Points, in no order, along strands that fork and pass close to each other.
Points whose rows are less than 59.7 apart are linked; no others are. Some points are linked to none.
j_598: [-17   5 -17  -2  20  21  34  -9   5 -17 -24 -13   0  15 -10  23  -9  20
   1  -9  12  -6   9]
j_398: [ 18  -5  -7   4  31   9  13  28  13   6 -15  10  -5  -5 -18 -15 -16  24
  23  -3  12   1  17]
j_807: [ -1 -16  13  -3 -24  24 -33 -19 -24 -20  -3  -7 -10 -11  -2  21  22 -24
 -27  -9  -5  17 -10]
j_191: [ 22   0 -16  -9  19  -4  -2  19   8  18 -19  18 -10 -15  -8 -13 -15  35
  39  -2  15  19  20]
j_614: [ 27  -1 -12  -6  33   1  -3  23  12   2  -9   6  -4  19 -37  -9 -23   2
  17   3  26  -2  29]
j_369: [-18   0  15  22  -8  13  12  -1  -6  10  10   1   9 -15   3   0  23   2
  -5   3 -31 -22 -21]
j_803: [ 17   6  -5  12  13  23   8  22 -15   8 -10 -31  26 -37 -15   8   0  -1
 -15 -20 -16 -26 -46]
j_816: [  2  11  -6 -10 -18 -15  -8   2   2  11  15   2   3 -28  32 -13  13  -1
  -1   1 -31  26 -35]
j_759: [  1  10  -8  10  -3  14   5   2 -19   5 -13 -31  18 -32   7  17   6   1
 -23 -21 -16  -7 -56]
j_477: [ 26   9 -12 -30  19  -4  21  -6 -19   3  -1 -21   6  13 -42  19  -9   0
  10  -9 -16  -3  -5]
j_499: [-14  31 -27 -25   0 -28  35 -29  11  16   2   1  15  15  32   6   2  27
  26  11 -20  19  -5]
j_932: [ 27  14 -10 -18  28 -12  18  16   1   6  21 -10   7  34 -20   2 -38 -15
  16   1 -12 -22  17]
j_194: [  6 -13  26  29   7  41  -1 -10 -18 -11 -15 -17   2 -15 -32  16  16   6
 -23  -9   2 -26 -11]
j_164: [  5 -17   7  30  32  23  -1  29   7  -4 -26   7 -10  -9 -22 -15 -10  23
  -2  -3  23 -17  18]
j_930: [  0  -7   9 -18 -25  -1 -21 -17 -13 -14  13  -9  10   5   0  20  17 -40
 -24 -14 -13  12 -10]
j_592: [ -2   3   1   9 -17   2   0   4   1  13  -6   6 -12 -42  29 -13  14  20
   0   6 -31  21 -35]
j_118: [ -3   3  13  13 -13   6 -10 -15  -8  -1 -20  24 -34 -26  13 -15  11  44
  12   9  13  33  11]
j_498: [-32   4 -14   8  -1  -5  19 -17   6  -1  -1 -23  26  11  20  16  12 -22
 -29 -10   6 -24 -27]
j_866: [ -3  -4   2  23  21  29  20   9  -5  -4 -23 -19   2 -14 -25  12   2  14
 -12 -13   2 -24  -8]
j_688: [  4  33 -18 -20  17  -6  45 -15  10  15   2   9  14  14  14   3  -7  40
  38  13 -26   8  17]
j_96: [-21   5   1   9 -10   4  16 -15   2   4   1 -18  21  -1   8  10  23 -12
 -17  -4 -21 -17 -31]
j_116: [  5 -22  13   8 -28  33 -37  -6 -17 -16  -9  12 -29 -36   4   0  18  -3
 -19  -7   0  20  -8]
j_966: [-14   4 -43 -23  18   7  26   6  20 -23 -36 -28   7  -2  10  35 -28   1
   2 -24  21  -2 -14]
j_10: [ 17  20 -29 -37  39   5  18   6  12  -3 -30  -7  -3   4 -22  21 -38   8
  44  -9 -11  13   3]
j_246: [ 27  13   0   7  11 -30  -8  36   8  10  32  -9  10  33   3 -10 -47 -27
   9  -1  13 -21  20]
j_335: [ -3 -13  27   0 -20   8 -26   7   2 -16  13  32  -5   8   1 -33  24 -16
   1  14   7   6  33]
j_378: [ 11  -7   8 -22  -7  -8  -4 -22 -29 -11   8 -19  14  30 -43  36  11 -27
 -16  -9   1   0   1]
j_26: [ 30   5 -25 -12  25 -22  -1  32   7  10  15 -21   2  25 -14   5 -45 -29
   6  -5   2 -17   6]
j_557: [ 34  14  -9 -31  20 -19  17  -6 -17   8  23 -20  12  32 -37  16 -26 -15
  16   1 -18 -11  14]
j_710: [ 13  11   0  15  25  32  23  11 -14  -1 -17 -26  20 -17 -28  14   2   8
  -2 -15 -22 -24 -28]
j_771: [ 32 -23  16   3 -19  19 -32  12 -20   9   3  -6 -12 -34 -30  13  10 -17
  -9 -13  -4   9 -21]
j_987: [ 31  -3  17 -32 -20   4 -11 -24 -27  15  23  -1   1   4 -14  20  17 -10
  12  10 -30  24   1]
j_865: [  6   7   4  14   8  13  11  -3   2   8 -22  18 -19 -21   4 -10   3  62
  22   8   7  20   7]
j_275: [-31   5  19   0 -17 -24  -1  -7  14 -15  19  23   5  31  23 -35   5 -12
   1  22  17  -5  28]
j_110: [-22 -25 -29  21   8  -6  -9  19  21  -4 -26  -5  -1 -11  17   2 -11  -7
 -25 -11  47 -18  -9]
j_233: [-31   6   1  11   4 -11  24   6  16   7   5  12   9   7  22 -17   7  10
   6  11  -2 -17   0]
j_462: [  8  21 -23 -21  33   4  37  -5  10   6 -10  -3   6  11  -7  12 -18  20
  31   0 -11   4  12]
j_646: [  4  19  12  -4 -20 -19   1  -3   3   6  51  -2  14  15  31 -10  -6 -26
   4   9 -36  -3  -5]
j_551: [ 19   4 -39 -26  27   6  -3   5  21   1 -45   0 -24  -8  -6  21 -38  34
  32 -13  24  27   9]
j_827: [  8 -19   8  15  -2  -9 -28  13   0  -3 -24  31 -19  -6 -11 -19  -2  21
   7   9  44  22  28]
j_792: [ 14   2 -22 -18  40  15  13  10  22  -7 -39  -7 -16   3 -25  18 -35  14
  34 -12  11  12  16]
j_390: [ 14  -9  31 -21 -22  30 -17 -10 -19   2  27  12   5  10 -16   5  27 -22
   6  10 -24  12  14]
j_814: [ 16   4   9   5 -17 -32 -18  23   5   7  39  -2   4  21  18 -17 -31 -37
   5   2  -3 -11  10]
j_425: [-20  -7  14   4 -13 -14 -17  -5   3 -18  13  23   5  20  14 -13  14 -19
 -10   8   7   1  17]
j_87: [-11  -2  12  22 -11  13  -2  13   0  15 -12  21 -18 -48  26 -28  19  35
   9  12 -20   6 -20]
j_207: [ -1  -5  15  22   8  11   9   7   0  14 -10  13 -13 -31   1 -13   8  39
  10   8  -8  -1  -4]
j_333: [ -9 -18  -8  24  -9   8 -24  -2   6  -1 -23 -13 -20 -37  14   0   3   5
 -28 -13  16   5 -23]
j_742: [-14  18  18   2  -3 -28   9   0  15   1  17  17   7  34  11 -32 -10   7
  22  22  17  -5  40]
j_610: [-12  -1 -15  -2 -23 -24 -33   8  17  -9  16  11  -8   0  43 -28   2 -28
 -22  -2   2  11  -4]
j_460: [ 15 -18  33  -1 -24  31 -28   9 -15   2  17  31  -9  -8 -12 -18  26 -12
   8  11 -10  13  19]
j_130: [-12 -23 -13  15 -11  -4 -32  -4   5  -6 -24   2 -28 -20  15   6  -3  16
 -25  -5  42  21  -9]
j_155: [ -5 -21  15  27   3  12 -14  18  -2   0 -11  14 -11  -9 -22  -8   9   8
 -12   2  21  -9   8]
j_373: [-17   3  24  24   4  34  15 -34 -13 -10 -18   8 -19  -5   2   7  16  47
  -7  16   6  -1  12]
j_694: [ 14   0   0 -24   1  -4  15 -35 -27 -10   1 -15  10  26 -40  36   2   4
   1  -4  -5   5   6]
j_845: [-17   2 -16  11  34  29  31  26  13 -10 -24 -28  19  -5 -11  18 -10 -21
 -11 -20   5 -42 -19]
j_544: [ 15 -13 -25  -3  24   5  -7  28   4  -6 -19 -25   3  -2 -34   9 -23 -15
 -13 -24  19  -8  -9]
j_144: [ -1  27  -9 -19  12 -26  23   1  17  10  16  14  11  30  17 -19 -23  21
  34  18  10  -2  36]
j_50: [-13  10  23  -6 -21  -7  -3 -22  -3 -10   2  35 -11   7  10 -20  18  19
  23  23  13  22  37]
j_104: [ 27 -13   6 -17  -2  -5 -15  -2 -14   3  19 -21   5   8 -36  24   0 -23
 -15 -11  -5  -5 -10]
j_602: [ -6  10   9   8 -12 -20   2   1   3   4  41 -16  20  17  21  -2  -8 -45
 -18  -2 -23 -24 -10]
j_832: [ 25 -12  22  22  -3  33 -12   0 -19   2  -4 -18  -8 -34 -33  13  10  12
  -9  -5  -3  -5 -12]
j_634: [-13   3   0 -15 -32   6 -11 -21  -8 -15  20 -12  11  -8  23  12  26 -31
 -27  -9 -32  12 -22]
j_985: [-27  10   5  -4 -26  -1   8 -28  -4  -9  25   1  12  14  32  -1  27 -14
 -16   9 -35   6 -10]
j_856: [-29 -19  -9  30   9  -6 -13  30  20   6  -9   3   4 -10  20 -18   5 -21
 -22   1  30 -28  -7]
j_492: [ -7  -9  24  26  -8  18 -10  10  -5   3  15   9   4 -22   5 -13  26 -25
 -11   5 -20 -23 -12]
j_875: [-32  14 -13 -13 -16 -31  10 -26   8  -5  23  -4  15  18  42   3   6 -17
 -15   1 -20   8 -17]
j_727: [  1 -18 -31  10  14  -2 -15  35  19   0 -26 -18 -10  -9  -5   5 -21  -6
 -23 -18  37  -8 -12]
j_439: [  5 -13  20   7 -24  27 -24 -25 -16 -10  -8  11 -35 -35   6   5  14  30
  -4   6   2  30   2]
j_36: [-14  -7  21  19  -4  22  17 -34 -13 -16 -12   4  -9  13 -16  15  10  19
  -7   4   7  -1   7]
j_608: [-14  -6   8  23  22   4   9  44  20  15 -14  15   0 -19  11 -32  -4  21
   7   7   6 -24   2]
j_443: [  0 -18  -5   9 -11 -19 -34  16   8   0 -26  18 -24 -17   8 -16  -5  13
  -9   0  42  29   2]
j_196: [-24   9   6  -5 -22  -9   9 -21   5  -6   3  29  -8   5  26 -21  21  15
  13  14  -7  19   8]
j_84: [  9  12  -9 -30  -8 -21  24 -40 -28   0   9 -16  14  21 -13  26   5   3
   6   1 -27  17 -11]
j_518: [-14   1 -14  -4  -8 -33  -7  -2  13   2  24 -19  15  21  17   5 -11 -38
 -24 -10   7 -11 -14]
j_336: [-33  13  -7 -11 -24 -30  -7  -9  15 -13  17  11  -4  12  51 -25   7 -16
 -12   9   0  14  -7]
j_611: [ 23   7 -35 -25  31   2   5  11  18  12 -35  13 -14 -27   3  -3 -29  48
  50 -11  10  24  16]
j_788: [  5  10   4   0 -22 -32 -23  24  17   2  30   5   0   2  38 -36 -17 -28
  -2   4  -5  -1  -2]
j_817: [-29   5  12  16   9  10  27 -27   2  -6 -20  19 -11  10  16  -5  13  49
  12  20  16   2  22]
j_387: [  0 -26  24  20  -8  16 -27   9  -1  -2   2  11  -3  -8 -16  -5  17 -23
 -20   2   5 -13   4]
j_632: [ 15  24 -24 -23  26 -24  16   5  10   5   7   7   4  24  -3  -8 -37   9
  45  12   7  -2  43]
j_749: [-34  -9   8  39   6  20   9   6   5   0 -24   1  -4 -19  18  -2  12  10
 -14   7   6 -37 -12]
j_320: [ 15   3  31  -9 -11  12  -2  -7 -16   4  46   6  12  27 -17   5  11 -32
   6  10 -28  -5  16]
j_712: [ 19   0   6 -10   2 -11   3  -2  -7  10  18   5   3  19 -26   3  -4   2
  12   4  -2   5  21]
j_286: [-21  -5  20  12  -1  15  20 -37 -15 -16   2   1  13  31 -18  15  24  -3
 -12   4  -3  -9  17]
j_252: [-10  -4  27   2  -6   9   6 -18  -9  -7  27  -2  20  30 -24   7  21 -28
 -14   2 -12 -16  15]
j_372: [ 19  -2  -6   9  23 -11 -17  45  22   7   3  10  -1  20 -23 -17 -29 -10
   1   4  36 -18  25]
j_607: [-16  15 -14 -18 -13 -26  13 -35  -2   2  -3  13  -4   9  25   6  11  22
  13   6  -6  28   4]
j_159: [-23   8 -21 -10 -12 -25   3 -13   3  -4   8 -30  26  17  20  22   2 -37
 -29 -18   5 -12 -30]
j_920: [ 16   6   1 -39 -16 -25   0 -36 -23   5  25   0   0  18  -5  21   5  -8
  12  11 -25  22   4]
j_889: [ 10  -3  18  -3 -20  -9 -24  -4  -2  -4  -9  36 -15  -1  -7 -25  14  23
  26  18  23  28  34]
j_415: [  7  12  -3 -19 -19 -26  -5  -4   1  13  31  -2  -3  -3  25 -11   0 -11
   5   4 -27  17 -13]
j_277: [-28 -16  -5  37  10  11   6  25  17  13 -20  -8   2 -26  24 -13   8  -9
 -22  -1  11 -44 -24]
j_140: [ 41 -12 -17 -18  15 -10 -16  24  -7   4   5 -23   2   5 -44  17 -19 -27
 -12 -14   8  -7 -10]
j_776: [ -6  -4 -11   9 -14   4  -7  -9  -9   4 -15 -18  -2 -29   8  10   6   3
 -22 -17   0  11 -44]

A fork is a point with three links, a tip a point with one. Leave the first point through the second and follow the links. Name the first fork or tip that comes.
j_749 / j_277 -> j_694
j_116 / j_439 -> j_398
j_607 / j_196 -> j_771
j_378 / j_104 -> j_749

Follow the links from the first point to the second, and from the first to the third. Name the last point that the two ways share.
j_788 / j_460 / j_544 -> j_694
j_320 / j_634 / j_277 -> j_694
j_742 / j_817 / j_807 -> j_390
j_144 / j_36 / j_920 -> j_390

Name the points in between on the shortest way along the links from the first point to the second, in order.
j_602 / j_557 -> j_646 > j_415 > j_816 > j_592 > j_87 > j_207 > j_865 > j_118 > j_439 > j_116 > j_807 > j_930 > j_634 > j_985 > j_875 > j_336 > j_610 > j_788 > j_814 > j_246 > j_26 > j_932
j_10 / j_832 -> j_462 > j_688 > j_499 > j_607 > j_196 > j_50 > j_889 > j_827 > j_443 > j_130 > j_333 > j_776 > j_759 > j_803 > j_710 > j_866 > j_194
j_196 / j_646 -> j_607 > j_499 > j_688 > j_462 > j_10 > j_792 > j_551 > j_611 > j_191 > j_398 > j_164 > j_155 > j_387 > j_492 > j_369 > j_96 > j_498 > j_159 > j_518 > j_602
j_246 / j_320 -> j_26 > j_932 > j_557 > j_477 > j_694 > j_84 > j_920 > j_987 > j_390
